Points, in no order, along strands that fork, close into loops and pass close to each other.
Two points are linked if the straight distance between their rows is under 75.8. Some points are linked to none.
Z_818: [ -2  -8   6   7   2   5   0   0  -2  -8  -6   7   1 -13  -1  -4  18  -5
  12 -14   1  -4  10   2   1  -3  11 -13   0  23   9   5  11   7  -3   4
   8  17  -4 -17 -15  10 -20  -8 -15 -22   8   5  15 -13   6  -5   3  -4
   6  -3]
Z_648: [ 14  14  -3 -10   1   7 -10 -11  -8 -21  30  12  -9  -9   8 -13  21 -12
  -1 -26   5   4  22  10  -4  -3  -3  -5   9  21   2  -4  -3 -14   3  12
  23  -1   7 -17   8   6   9 -11  13   7  -3  15 -13  -2   0  -8  11  -8
  -6   4]
Z_753: [  1 -13  -4   8 -12  -7   0  -4   0  -2 -10  -6  31   1 -11   2   3  -5
   6  -4   2  -5  13  -6  12   3  21 -14   8   6  -1  13  20  -1   0  -3
 -16  -4 -15   5  -6   4   5  -1  -3   5 -10   6   1  11  34   0   2  -2
   6   0]
Z_145: [ -1  -2 -10   7  11   0   2   7  -1 -17  -3  17   6 -18   0 -16  12 -10
   9  12   8 -15  -3  -6   2  -8  14   9 -13   2 -12  11  13  -8  10  -3
  -7  10   1   6  -1 -34  -3  15  -5   7   1   0  17   6   6 -13   2  12
   9  21]
Z_12: [ -7 -13   4  -4 -19  -2   0  15  -7  13  -9   5   7  -3  -5  19  11   6
   5 -11   8   2  -5  -8  -5  15   8 -10  10   6  21   3  28   9 -16  -1
   9   0  -8 -16 -12   8 -12   9  -3  -8  -4 -14  -6  17   1  -2   6 -21
  -3 -24]
Z_350: [-11  -4   3  -5  -2   3   5 -11  18   8  13 -16   1   1 -15  -7   7  -6
 -11  -2  -4   1   5  -1  10   7 -14 -17   9 -11 -17   3 -12  -3   4  -2
   8   8   1  -2  10  -2   7 -16   4  18   9  16 -10  -4  13   1  -8   2
 -11  18]
Z_659: [ 11  20  -6  -5  11  12   1  -5  -2 -13  16  14   6  -2   6  -5  10 -22
  -4  -7   5  -4   8   6 -13 -10   5  -9   3  12  -5  -2   6   7   6  22
  15  -4   0 -14   9  -7  26 -10  -3  10   1   1  -8   8   2 -11   3   2
 -14  11]
Z_100: [ -7  -4   0  -3   6  13   1  18  -6   2 -16  18  10  -8   4   0  -5   0
  19  14   2   3 -27  -2   2   1  17   4  -5  -2  19  -8  14  16 -14   3
   9   0   3   5 -17 -13 -13  -7 -10 -15   9  -8  11  15 -17   1  17  -2
  -2  -8]
Z_615: [ -9   0  -4 -11  16  -7  -1   7  -8  13   6  12 -16   1   8   5  17  21
   5   7 -13 -19 -19  -4   4  18   7 -13   6 -10  -3   3  13 -16 -17 -19
   5   5   8 -10 -12 -20  -5  26   1  -6 -17  -7   0  10 -17 -11  -1 -14
   0  -2]
Z_633: [  2 -15   2 -22  -3 -12   9 -12   5   8  -8   2  -7  -4 -15  14   7  23
  -6   0 -14   2  11 -22 -13   1 -17   3  -1   1 -13  25 -17 -13   4  -8
  24   2 -25  -5  -7   4   0  11   1   3   9  -9  -5  -5  17  10 -13   5
   9   0]
Z_444: [  7  13 -15  -3  18   2   1  -2 -21 -14   4  14   3  -2   8 -14   1   2
  17  -9  22   4  13   9  -2 -14   2   4  -1   8  11 -10  15 -12   3   1
 -15 -17   5   9  -3 -11  10 -19  24 -12 -16   8  -8 -13 -24  -5  15  -8
  11  -2]
Z_593: [  1  17   7   3 -23  18 -11   2  11  -4   9  -6  18   6  -3  -4 -11  -9
  -3   3   0   1  12   7   1   2 -18   8   1   2   8  -6   8  25  16  15
   8  -4  -7 -18   0  12   6 -14   6   0  -8   0 -17  12 -11  18  14   2
 -25  -1]
Z_607: [-10   7  -8  -6   2  -2   9   2  -4  -6  18  -8 -25   5  -5   1  -1   6
  -2  -8   3   5  -7   4   9  16 -11  -7  -2 -12  -8 -12   5  -3  -6 -23
  -9 -11  -3   3  13  -7   8  -9  31   9 -14   3 -18  -8 -18 -10   3 -18
   2  -5]
Z_228: [  0 -13  20  -3 -19  -5 -17  11   8  35  -4  -8 -12  -1   0  25  -4  19
 -10   9  -8   0 -23 -23  -2  -5 -21  10   3 -16  10   1 -29   3  -9   4
   6   2   9   3  -2  18  -3  11  -4   2  -6 -13 -10   4  -9  10   7  10
 -10 -10]
Z_469: [  0  -1  21  -3 -20  -8 -33  13  20  19  -1 -16  14   9   2  -5 -18   2
   7  12   0   7 -17   5   5   6 -18   6  15 -14  10  -7 -17  25   3  -5
  -3 -11   3  -4 -15   8  -5 -10   3   3  -7   2   2   5 -33  15   8   0
  -9 -17]
Z_179: [  2  11   9   7 -14  14   4  -7  20 -20  12   8  12   2  -5 -27 -10   1
   0  11   5   1  -1   8  13  -2   7  16   2  -7  -1  11  11  16  21  20
   8  -8  -3  13  -8 -14  -1  -2 -10  -6  -4  10   6  14  -3  24  11  11
 -13  20]
Z_266: [  4  15 -12  -8  13   5  -2  -2 -11 -13  22  25   5  -3  -8 -16  11   3
  13 -11  20  17   1  11   3  -4   6  16  -7   4   4 -13   2  -2 -11  -6
  -3 -14   9   6  -5 -22  -2 -32  35  -6  -4   5 -13  -3 -17 -12  15 -14
  10   5]
Z_71: [  9   5   3  -7  -3  -2   8  19 -12   0  -5   8 -19  -6   8  13  -1   5
  -3  -6   0  -5  -6  -1  -3   4   4   3  -3   0   9  -7   5  11 -10  -7
  -4   4  -3 -14  -4  13  -6  12   3 -14  -8 -17  -4   9 -17  -5  11 -14
  -5 -20]
Z_602: [  0   4   0   9 -18  24   7 -15  21 -42   3 -10   1  15   3   0 -18  -4
  10   4   0  12 -10  14   1  -9  13  -7  -5   2 -17 -10  -4  18  10   6
   7   1  -3  17  19 -12   9 -18  -9   0  -3   6  -3  -8  21   8  10   4
   0   1]
Z_39: [  4  -5 -14  -4  -2   4   6   6   3 -17 -11  13  14 -11  11   1 -10  -7
   2  -7   0  -3   2 -13 -15  -7  10  -2 -11  14  -6   9  -3  -5   2   8
  12   6  -7   0   8  -3   4   3 -13  17  15 -11  -6  25  23 -10  -4  10
   8   3]
Z_392: [  5  12  -1  -2   6   6  11  10 -12   0 -12  15  -1  -3   7   8  -6  -2
   9   6   4   4  -9  -7   0 -13  11   9  -8   6   6  -5   9  21  -7   9
   0  -7  -6   2  -7  -3   9   3 -10 -11  -3 -18  -1  14 -15  -3  17   2
  -8 -14]
Z_820: [ 13  -5   0   7 -19   5   9  -8   7 -32   5 -15 -23  10  11  11 -15   0
   1  -3   1  13  -9   9   1  -7  19   5 -16  -6 -27  -3 -13   3   4  -3
 -15  13 -11  14  31  -6  10   1  -5   3  -6  -2   2 -22  24   9   3   4
  10 -12]
Z_85: [ 33  11  -3  -1 -16 -11   3  -8  -2 -21 -10   8  -4 -11  -7  12  -1 -13
 -16  -6   1  -4  16   5  -5 -12  22  20  -1   8  -2  14 -11  -4  15   3
 -22   1 -13   2   0  -5  -7  20  -8  -4   3   5  24  -6  29  -2  -2  11
   6   4]
Z_420: [  7   3   5   0  -7  -3  14  -2   3   9   8  -5 -16  11  10  -8  16   6
 -18  15  -7  -1  16  11   4   7  -9  23  -8 -10 -17   2 -11  -5   8   2
   3   3   1 -14   1   0  17  26  12  10 -15   6   0  -4 -21   9  -8  -7
  -8  10]
Z_108: [ -6  -9   8 -13  -3   1 -12   8  19   6   3   0   7  -2  -7  -5   7  14
  -4 -15 -21 -15  -4 -10   0   8 -13 -17  14   0  -4   1  -5  -1  -8  -9
  12  18 -13 -12 -10   2 -17  -8   0   2  -4   3  -5   2  -5  11   7  -2
  -3  -8]
Z_830: [-10 -18  13  -6  -1   4   4  -2   4  15  -5  -7 -13   0   2  11  14  10
   2 -14  -7   6  -2 -13  -1   4 -13  -9  -1   8 -16  -4 -17  -5 -14  -3
  18   7  11  -3   8  29  12   6   1  -9   6  -4 -19  -4   4  -6 -10 -10
   5 -16]
Z_452: [-11   4 -17   8  22  11  -1  -7 -15  15  -3   6  22  -4  -1 -17   4 -20
   3  17   3  -7 -18  13  20   3  15 -16   3  -7  -8  -2  13   4  -8  -4
  -4 -19  14  10   1 -10  13 -12   4   2 -16   6  10  -4 -12  -3 -12  -4
  -6  15]
Z_539: [-14  11  -8  -6  16  -3  -9   1 -11   8  18  17   5  -7 -17  -9   8  -2
   7  -6  14   8  -9  12  10  15   2   6   0  -8  13 -14  16   7 -18 -12
  -6 -15   9  -2 -12 -21 -21 -23  37  -8   2  -3  -1   0 -25 -11   3 -14
   5   8]
Z_773: [-18 -13  -1   8  13   2  19   6   3  11  -7   0   7   1  -8  -6   9  21
  16  19   9   4   0  -7  -3  -3  -5  14 -10  -7  21   1  15  -6  -4  -1
  10  13  -8   9 -19  -2 -20  -5  -9  -8  22  -8  14  -9   7  13 -11   7
   8  -1]
Z_417: [ -8  -6  -9  12   0   9  20  -3  -8  11 -13  -8  13  16   6  11   2  24
  15   8  16   6   8 -15  -4  -7  -3  -2 -13   7   4   0  14   9  -7  -6
  -5  -8  -5   6   4  21  14 -14  -1  -8  -5 -15 -16  -7  16   2 -13  -5
   4 -16]
Z_156: [  9  -7 -11 -11   6   2   7  11   8 -16  -9  14 -10 -18   5   6  -4 -18
   5 -17  -7   0  -5   0 -16   7  22 -18   1   8  -7   6  -8  -8 -15   2
  18  -3 -21  -7   6  -4   1   2 -16  -1  12 -13   5   7  11 -17   8  -7
   6  -4]
Z_127: [-13   5  -5  25   5  18  26   2  -6   2  -2   1  -2   4   1  19  13   3
  18  30   7  -3  -6   1  20   0   4   2 -15   5   2   2  17  13   4   6
   8   3  -3  -2 -13   3  -1 -12 -23 -30  -1 -18  10 -13   9  -2  -9  -8
  -1   3]
Z_277: [  7  20  -2   4 -20  13  11  -9  12 -35   3  -3   6  10   2  -8 -28 -11
  -2   3   2   4   3  10  -1 -22  12  13   1  -2 -11  -1   2  14  18  25
   2  -7  -9   9   9 -12  13  -1 -13   2   1   6  -1   7  15   8   2  17
  -1  12]
Z_780: [-13 -11  14   4 -13 -13 -12  16   4  34  -6 -17  -2   9  -3   9  -6  12
  -1  20  -4   1 -26   1   9   7 -16   5   7 -21  16 -19  -4   4 -11  -8
  -6  -1   5   4  -5   0  -8   1   6  10  -1   0   2   5 -14   5   1   8
 -11 -12]
Z_35: [ -2   4   1  -7  17   9   6   0   7 -16   4  10 -18 -17  11 -13  10  -7
  11   6   0   3  -9   5  -7  -8   3   5 -11   9 -14   1 -19  -5   3  -3
  20  16  -3  -4   4 -20  -6 -13  -9  -8  27  -3  20 -16  -3  -8  -1  10
  10  14]
Z_227: [  5  11  16  22  -8   9  -1  -8  22 -27  17  -4   3  18  -2 -16  10   9
  20   4   6  -2  14  27   2   0  -1   4  -8   4 -13  -6   7  16  21  -7
  -9   6   2   7 -13 -23 -10 -11  -7  -6  -4  21  13 -15  12  15  -4   3
   6   9]
Z_710: [ -9 -13   0   3  17 -10   0   6 -10  34 -25   7   3   8   5  20  -7   5
   3  11  -9  -8 -16 -11 -19 -11   6 -14  -1  -1  13 -11 -11  -4 -21   2
   0 -13   5   1 -12  13   3   4  -9  -3   6 -11   1   8   0 -16 -15   4
   4  -2]
Z_605: [ -6   9 -11  17 -12  12   6  -1  -4  -3  -7 -16  22   8   3 -12  -8  -5
   2  20   4  -2  -9  18  23  12   1   2  -2  -1   9  -4  29  15   6 -10
 -17  -2   0  -6  11   6  -2  -5   4  -3 -13   4   9  -8  -9  13  -3  -1
  -4  -5]
Z_571: [  4   9  -6 -15   8   6   8   3   8 -23   8   8 -27 -14  18  -2   3 -14
   6 -16  -1  -2 -10  13  -8   7  13  -8  -4  11 -20 -11 -12  -4 -13 -15
  18   6 -11  -9  13  -2  -8 -17  -2 -13  13  -9   2 -15  -3 -12   5  -8
   6  -6]
Z_493: [ -2  -8 -11  16   0   4   8   4   3 -13 -11   2  18  -9   2  -1  -2  -4
  11  16   2  -9   2 -16   3  -9  10   7 -23  10  -8   9   7  -3  15  -1
  -3   5 -10  13   0 -20  -1   0 -10  20  14  -4   7  13  28  -6  -6  14
  19  17]
Z_143: [  6  -6   6 -15  -3  15 -16 -11  -6  12  15   2   1 -17   3  -9  13 -12
  -3 -13  -6  12 -13   2  19  14  -7  -9  10   4  -5  -3 -19   3 -16   0
  26   2  28   2   7  12  -3 -11   1   4   3   7  -8   0 -14   5  13 -17
 -12  -8]
Z_643: [  3  19  -9  12 -28  18   3   0  -9 -16   1 -13  23  13   7  -6 -19  -2
   2   8   7   9  -2  12  10  -2 -11  16  -7   7   9 -12  21  19  12   9
 -10   0  -4  -6  12  12   6  -6   6   5 -14   4 -13   4  -3  14  14   6
 -16  -8]
Z_639: [  0   2   8  -9  16   9  13   9 -10  -6   5  10 -13  -7  21  -7   9   4
   1  13   3   8 -11   0  -6  -5  -8  21  -9  -4  -2  -3 -15  -6  -1   1
  13  20  14  -7   3  -2   2   9  -6  -7  18 -11  11   3 -19  -7   0   4
  -4   3]
Z_136: [  3   0  -5   4  -1 -12  -5  -9   3  13 -12   1  21   7 -17  19   5   8
 -10  -7   2 -11  25 -16 -18  -6   4 -10   5  17  14  10  15   2  -4  -1
 -16  -6 -15  -2  -8  17   8   2   5  -8  -9  -8  -7   9  24   1  -6   2
   1  -2]
Z_778: [ 11   0   2   7 -10  -7 -11  -1   7 -23   5 -10   6   1   5 -28   1   2
  -7 -18  -8  -8  16   9  13   4  -4   7   3   5   0  -1   4  -5  11 -11
 -15  15   6  -6   6   5 -21   0   2  11   0  18   6  -7  -2  14   4   4
   3  -7]
Z_529: [  7   6  -4  18  -6   3   0  -8   5 -25  17  -1  -7  20  26 -21   6   5
   6  -8   9   9  21  18  -4  -9  11  20  -7   4 -13 -21  -4 -17   9 -11
  -8   2   2  -9  15  -6  12  -3   9   6 -21  22   3 -20 -13   8   4  -9
  17  -8]
Z_661: [ 14  16  -1  -4 -14 -17 -14  -3 -12   7   4  -3  -2  -8  -5  10 -14 -15
 -13  -6  10  -4  14  -5  -4   6 -11   7   3   6  13   4   6  10   7  19
  -5 -15   8   6   3  -2  13  26  15  21 -17   0 -12  19  -8  -5   9   4
 -18  -1]
Z_435: [  8   0  -7  -4   0  -6 -14   3 -14 -11  -5  -2   7  -4  10 -22  -3  -5
   1 -21  -1   0   7  16  11  10  -3  -7  14   8   8  -8   9 -10  -6 -12
 -14  -1  15  -3   6  16 -10   6   6  -1  -7  12   3  -4 -10   0   5 -13
   7 -17]
Z_64: [  0  -9  -2  -3  18  -8 -10  -6  -6  22 -22   7   2  -4 -13  24 -15 -10
 -17   0 -12  -1  -3 -15 -31 -13  -6 -10   7   0  12   6 -25 -12  -7  16
  13 -12  -8   5  -6  13   7  13  -7   6  11 -11   3   8  12 -12 -13  15
   7  10]
Z_958: [  8   6  -5  -7  -1  -9  11  -6  -6 -14  13  -2 -12  -1   7   4  15   3
  -2  -8   1 -11  21   7  -5   3  -6  -8  -2  15 -21   7   0 -15  13  -8
  -4  12   0 -12   6  -8   7   8   9   6  -1   0  -5  -2  17 -12 -12   0
   2  11]
Z_42: [ -3  -3  -3  -3  11  -7 -14   8 -21  14  -9   0  12  -6   6 -12  -4 -17
   1   4   4  -2 -12  21   8  13  -3 -10  13  -6  19 -14  14  -8  -8  -6
 -11  -8  19 -10  -4   7 -19   4  12  -3  -7  11  15  -2 -33  -5  -8 -11
   1  -6]
Z_399: [ -6 -13   2   7   7  -7  17   2  -5   3  -7 -11 -19  10   1   8   0  13
  -1   3  -5   3  -4   2   9   2  14  -4  -4  -9  -8  -7  -3   0  -8 -16
 -17   4   0  10  10  11   0   2  -4  -4   7   0   9 -16  12  -7 -18  -7
  12  -8]
Z_118: [  8   7  12  25  -2   1 -10 -15   5 -20  14 -12   9  18  13 -27  11  -4
  14 -10   6   1  24  23   3  -6   6   7   0   9 -12 -13   2   1  18 -16
 -19   6   8  -7   0  -6  -8 -12  -3   7   1  31  10 -23   7   8  -5   3
  19   0]
Z_804: [-11 -17  -6  10  20   0   2   0  -8  22 -30   6  10  -2  -4  20  -7  -9
   7   8 -16  -4 -12 -12   3 -12  21 -26   2   1   2  -3   5   0 -14  12
   1 -15 -10  -8  -8  20  10  -2 -19 -15  -1 -11   6   2   7 -17  -6  -2
  10   1]
Z_232: [ -3   1   6   2  18   1 -12   4   1  12  -1   0  16   7  13 -17 -15   3
  -5   3  -1   1  -7  -8  -6 -18  -9   5   8 -13   9   2 -15  -3   5   9
  -5  -3  15   8  -5   0   2  -5 -11   4   5  -1   3   8 -17  11   0  15
  -3   9]
Z_727: [-14  -5   8 -15  16 -13 -21   2 -16  31   9   1   0   4  -3   6  17   9
   5   3  -3  -3  -8  -9 -14  -1 -15  -7  24 -17  27   2  -1 -11 -13  13
  12   4  16  -5 -25 -13 -16   9   1   5   0  10  -1   0 -16  -1   9  -1
  -4   2]
Z_687: [ 13  -4   8  17 -16   7  10  -2   5 -19 -11  -7 -25  -3   5  25 -12  -6
   6  10 -17   9 -13  12   5  -3  14   5 -24   0 -29   2 -20  10  13  -6
  -9  11 -12   5  18   3  -1   9 -19  -5   4 -13  18 -15  20   2  -6   1
  10  -3]
Z_485: [ 17   7   2 -14 -14 -20  -9  -5   8 -13   3   3   0  -3 -16   0  -7  -2
 -34 -12   0 -15  20  -4 -16   1   8  14   5  -2   8  10  -8  -9  16  -2
 -11   7 -10  -3  -4  -2 -19  16   3   7  11  12   3  13  21   4  -7  13
  -1  10]
Z_540: [  9  10  -5  -6 -21  -6 -10  -1  -1   7  -5  -2   4  -2   0  11 -23   1
 -17  -2   9   2  -1 -22  -4  -4  -7  18  -5   5   7   6  -3   8   7  -1
  -9  -9  -2  23  14   0   6   4   9  23  -3 -11 -19  24   3   6  12  16
 -12  -2]
Z_344: [ -1   7  13  -5 -27   3 -20  10  23  14  16  -7   8   1  -2 -13 -12  -5
  -4   4  -4  -2   0   3   4  19 -20  17   3 -14   5  -6   3  18  10   0
   5  -9 -10  -9  -7  -5  -6  -9  18  19 -14  11 -11  10 -30  23  13  -2
 -22   0]
Z_934: [  2  -1  16 -11  -8 -18 -16   7   2  -3  13  -5  -7   8 -13  -2   9  -5
  -6 -37   9  10   6   2  -1  13 -17   0  23   3   7  -6 -15  -2  -2   6
   8 -10   6  -4 -16   3   3   8   0   9   7  19 -18   4  -5 -13   5 -18
   0 -18]
Z_265: [ 17  17 -16   3   1   2   3  -5 -10 -21  10   5  -6   7  17 -12  -3  15
   3  -8   7  -3  27   3  -3 -20  -5  13  -2   9   0  -6   4 -21  10  -1
 -14  -1   1   0  12  -6  19   1  18   5 -21   1 -13  -9 -13   6  12  -2
   9  -5]
Z_985: [ -7   8 -14  23   3  25  16  -2  -5  -5   8  -4   8  13  16   6  11  12
  19  16  17  -4   4   1   9  -1  -5  -1 -21  12  -4  -2  18  12   8  -9
  -3   7   3  -4   0   8   8 -27 -10 -18 -10 -15 -10 -23   8   3  -2  -8
  -3  -2]
Z_122: [  4  12 -10 -13  15 -13  -7  -2 -14   6   0  11  -4 -12  -3   4  -9  -8
  -8   2  -3 -15   3  -2 -16   4  -1  -3  -1   1   8   8  10 -11   2   4
  -4   0   1   3  -1 -15   6  31   9  13  -7 -11   1  16  -9  -8   7   5
  -5  10]
Z_777: [ -5   1 -12  -2  12  -6   4   6  -3  -1  -3   8  -7 -16   1  -4   4  13
   0   8  -4 -20  -5 -10   4   5   1  -2 -10  -2  -4  11  18 -12  -2 -15
  -8  13  -8   1  -1 -21 -10  15   7   4  -5 -13   9   8  -8  -6   5   6
   5  12]
Z_369: [  4   2  15  17  -8  14  -2  -8  29 -13   6   0   8   4  -1 -16   7   9
  13  17  -7  -5   8   8  14  -3  -2   2  -4   0 -14  10  -2  13  22  11
   5   6   1   7 -18 -15  -8  -3 -21 -14  -7   8  17  -3   8  24   3   9
  -9  16]
Z_582: [ -6 -14   7 -21   7 -19  -1 -10   1  18  -7   3  -5  -3 -19  11  -2   6
 -10  -5  -9   4   4 -16 -27   3 -13 -10  12 -11   3  21 -21 -17  -3   7
  25  -5 -14  -2  -9  -1   3  17  -3  12  18   1  -2   6  16  -8 -14   9
  10  13]
Z_592: [  7 -13   1 -11 -11  -7  -3 -14  18  11  -5 -10   1  -1 -14  17   8  21
 -20  -3 -13  -8  19 -32  -3  -2 -15   0  -7  10  -8  23 -19 -14  11  -5
   1   7   0   2   1  16  -8   7   6  -3   1  -2 -10  -2  23  16 -16  10
   5   7]
Z_886: [  0 -14   8 -17   5   6  -7  -2  -7  15  -2   4 -11  -7  12   3  15  -5
   7 -11  -8  10  -8 -12   1   7  -3 -18   8   4 -10   5 -17 -11 -18   6
  27   4  27   7   2  10   6  15 -14  -3   4   1 -12  11  -3  -9   4 -14
  -4 -11]
Z_849: [  0   6   5   4 -17  -4  16   3   5 -11  24 -12 -13  19  -1   2   3  15
 -14   6   8   2   7   7   1  12 -15  24  -8 -11 -14 -13  -3  -6   9 -16
 -12   8  -9  -8  11  -3  15   2  22  13 -11   8 -15  -7  -1   3   1  -7
   0  -5]
Z_53: [-13 -12   3   3  -1  -8  -1  12  -5   3  -2   2  15   7   1  -1  16   9
   5 -19  11  -6   9   3 -16  10  -1 -11   9  16  20  -6  21   3 -11 -11
   7   7  -1 -21 -12  15 -13  -5   0  -8  10  -1  -1   5   6  -7 -14 -14
   7 -14]
Z_962: [ -8 -11   5 -17  22   7   8   8  -6  11  -5   8 -11  -3  -4   0 -10  -3
   7   5   3  26 -24  -2   2   5  -2   5 -14 -12   8 -12  -8   1 -16  11
   8  -2  12  17   5  -4 -11 -27  12  -4  22   2   7 -13 -19  -2   4   1
  -2  -4]
Z_334: [  4  -1  -5  -9   9   9 -11 -10  13  -2  13  -5 -11 -15   6 -23   4 -11
  -8 -13 -19   0  -2   3  12   5  -9 -14   7  -4 -14   3 -20 -13  -8   0
  21   7  15   4  19  -1  -5 -12   0  11   4  11   1 -10 -12   7   7   2
  -8   9]
Z_984: [-12  -5  -5   5   9   8  27   2  -7  18  -2   3  -3  -7  -5  15  16   3
  10  31   7   5  -7  -6  10   2  -3   4  -4  -6   7   7  13  -6  -3   6
  18   8 -12  -4 -14  -1   1  -3  -8 -10  11 -15   8  -6   6   1  -2   1
  -7  11]
Z_88: [  9   1  19  -5  -9 -16 -23   6  -6   4  11   3   2  -5 -13   6   5 -11
 -15 -20  17   2  11   1 -17   9 -10   3  18   0  18   4  -5   6   7  26
   4  -5  19  -9 -12   4   7  22  -4  12   1   9 -10  13  -4 -13   4  -9
  -9  -5]
Z_336: [  0  18 -11  12  13   5   7   1  -3   8   2   6  15   9  15  -3  -3 -14
 -11  12  -8 -19   2   7  -9  -8   2  -1  -6   5 -14  -6   9  13   4   9
  -1  -6   1 -15   1  -5  27   8  -6   8 -10  -3  -1  11 -11  -7 -15   8
  -9  12]
Z_423: [ -8  -7  12 -11  17  -4  -4   7  -6  17  -3   6   1   1   7  -1 -20 -11
  11   2   3  18 -20 -10 -13 -12  -7   5   7 -18  19  -5 -24   6  -8  21
   6 -10  14  12 -16  -5 -18 -17  -5  -3  20   4   8   0 -19  -3   4  10
  -7   2]
Z_919: [  5   6  -3  11   3   2  -4  -2  11  14  -8  -5   9  13  17 -15  -5   2
 -19  12 -11 -11   7   0   0  -9  -4  11  -3  -7  -8   3  -9   1   4   6
  -6  -5  15  -1   9   1  19  12  -3  13 -15   0   0   5 -16  13  -9  11
  -7   7]
Z_76: [ 14   6   1   6   0   5  10 -11   5   2   0  -3  -6   0  -3   3   8  18
  -2  12  -2  -6  22 -12  10 -15 -12  13 -13   3 -13  18  -1   3  17   4
 -12  13 -10   2   2  11   8  -2  -4 -14 -15 -13  -3 -18   1  24  12  11
  -8  -2]
Z_55: [ -8 -10   6   2 -20  -1   1 -10  22  -1   6 -15  23   2 -16  -3   0  -4
   3   1  -4   0  18  -7  12   4   1 -15   3  -1 -13   8   2   6  14   2
  -2   7 -11   1  -2   1  -3 -15  -7   6   3  14  -6   8  34  10  -5   4
  -7  12]
Z_809: [ 21   5   6 -11   3 -19 -24  -8  21 -13  -1   7  -3  -1  -8   3   2  -4
 -28 -28  -7 -13  23  -2 -27  -9   8   0  15  12  -2  16 -20 -18   6   3
  -1   6  -1 -14  -2   8 -15  13 -10  -8  10   1   5   1  16   1  -9   7
   9   4]
Z_611: [ 11  -4   8 -13  13  -6 -19  -1   6   1  -5   8  -9  -6   4 -10  -5   5
  -6 -29  -6  -1   7 -16 -21 -11   3  -5  20   0   2  21 -20 -14  -4   9
  11  -1   3   2  -8   9 -14  12 -22  -8  13  -5  -4   7  -1   7   7   1
   8  -3]
Z_139: [-11 -13   7   4  -8   8   8   3   1  10 -11 -15   3  10  -1   5  -4  11
  -2   1  -3  11  -4  -8   5  -2  -3   0  -6  -2  -3  -5  -8   9  -4  -6
  -5   7   6   8  17  26  11  -7  -1  -3   2 -10 -11  -4   7   8  -5  -3
  -2 -17]
Z_44: [-19  -2   5   6  -1 -13 -13  14  -9  29  -7 -10  14   7  -1   5 -10  -4
   7  17   7  -4 -23  12   1   6  -7  -3  13 -11  26 -19  20   7  -8 -12
 -17  -7  -2  -6 -15  -3 -16  -4  11  -3   2  -1   9   8 -19  -4  -7   2
  -6  -4]
Z_94: [ 19   6   4  10  -6  -5  12  -2  -4 -20  -7   7 -19 -17  -7   5  11 -12
   7 -12   2  -4  14  10  -1 -13  16  -1  -5  14  -5  12   4   8   8   9
 -11   6 -20 -12  -8  -3  -6   5 -17 -23  -5   5  18 -19  12  -9   6  -2
   9   1]
Z_491: [-21   4  -4  14   1  14  -5   8 -12   8  -8 -13  32  16  -1  -2 -19  -8
  10  31  -2   3 -27  19  11   2  -7  -1   4   2  15 -21  22  12   3  -1
  -6   0  10   1  -4   5  -9  -8  -9  -6  12  -1  11   6  -9   2 -13   8
   0   0]
Z_362: [ 13   3  -5 -10  -4  -5  -6 -22   6   3  -8  -1  -1   2 -17  17  10   6
 -20 -15  -2  -1  26 -23 -12 -11  -6   2   8  17   7  21 -13 -15   5   3
 -12 -10   7  11  -1  20  15  17   9 -11  -4   5 -13   1  29   5 -12   4
   9   2]
Z_522: [-15  -7  -3  -4  21  10  -2   0   0 -11   7  -3  -8   7  -6 -15  -4   1
   0   3   9  23 -12   8   4   2   0   7 -18 -15   0 -10  -1   0  -3  -3
  -6   7   6  16  22  -9   1 -30  17   1  16   6   3 -16 -15   6   6   1
   8   0]
Z_533: [  4  -2   0 -12  -7 -18  -1  10   0  -8  -1  -9  -9   0  -9  -2 -16 -14
  -3 -33  10  17   1   7 -10   4  -3   2  15  -6   7  -6 -12  -5 -13   4
  -7 -14  -2  26   4   1  -5   6   6  13  14  10 -15   7  11 -16  -2  -4
   3 -17]
Z_208: [ -8  -3  -6  10   9   0   0  -5  -7  26 -11  -1  10  -8 -11  22   0 -12
  -1  11 -11  -8  -2 -13  10   3   7 -29   9  -1   1   6  22   2  -7  11
   1 -13 -11 -11   0  10  18   1  -9  -4 -20 -12  -2   7   1  -9   3  -4
 -12  10]
Z_654: [-15 -12  -7  -4   4 -12   4  -5   0  31  -7  -8  -1  -1 -19  20  -2   2
   7   6  -3  -4   3 -16   9  14  -2 -30   8  -5   0   8  16  -5  -8  -8
   4 -17 -18  14  -1   0  18   2   8  15  -8  -7 -13  12   8  -4   3  -2
  -6   6]
Z_280: [ -2   2  -1  18 -12   6  21   4  -1 -11  -8  -8 -16 -12   7  23 -12  -5
   3  27 -17  -5 -20   8  15   8   9   1 -23  -6 -18   3  -3  10  15 -10
  -4   8 -14 -11   6 -10  -5  11 -12  -2   0 -13  24  -3   9  -9  -7   3
   2  15]
Z_198: [-14  -1 -18  -1  12   4   9  -7 -12 -16   9  -4 -17  -6  -6 -10  -1  -1
  -1  -7   7  12 -12  11  19  12   6  -8 -10 -13  -4  -7   9  -7 -10 -12
 -12  -7  10  17  27  -9  -5 -17  25  -2  -3  10   0 -21  -7 -11   0 -11
  10   3]
Z_681: [  5  -5  -2   1   8 -12   6   1  -2  -3  -6  -9 -11   1  -8  -7 -12  -7
 -15  -6  -5   8  -3   4   2   1  13  10   5 -15   0  -3 -17 -12  -8  -5
 -23  -3   8  32  15   5  -1  17   0   9  15   4   9  -5  15  -6  -9   4
   7  -7]
Z_862: [-13 -13  -1  -6   6 -16  12  10 -16  15  -7   0 -35  -4  -2  15   3  12
  -2  13  -9  -3 -24   3  13  12  12  -7   4 -20  -1  -5  -1 -19 -12 -15
  -3  -6   4   1  -2   0  -7  27   0  -4   3  -6   7   0   0 -18 -18 -11
   4  -2]

A fork is a point with three links, a tip a point with one. Leave the first point through the second and follow the links. Name the first fork or tip that comes.
Z_64, Z_582: Z_139
Z_362, Z_592: Z_654
Z_100, Z_392: Z_611
Z_280, Z_687: Z_118
Z_420, Z_849: Z_919
Z_611, Z_809: Z_100

How many points has the smallest loop of links through each point below? Write 0 if it is on no loop.
Z_533: 10
Z_491: 8
Z_232: 9
Z_710: 0
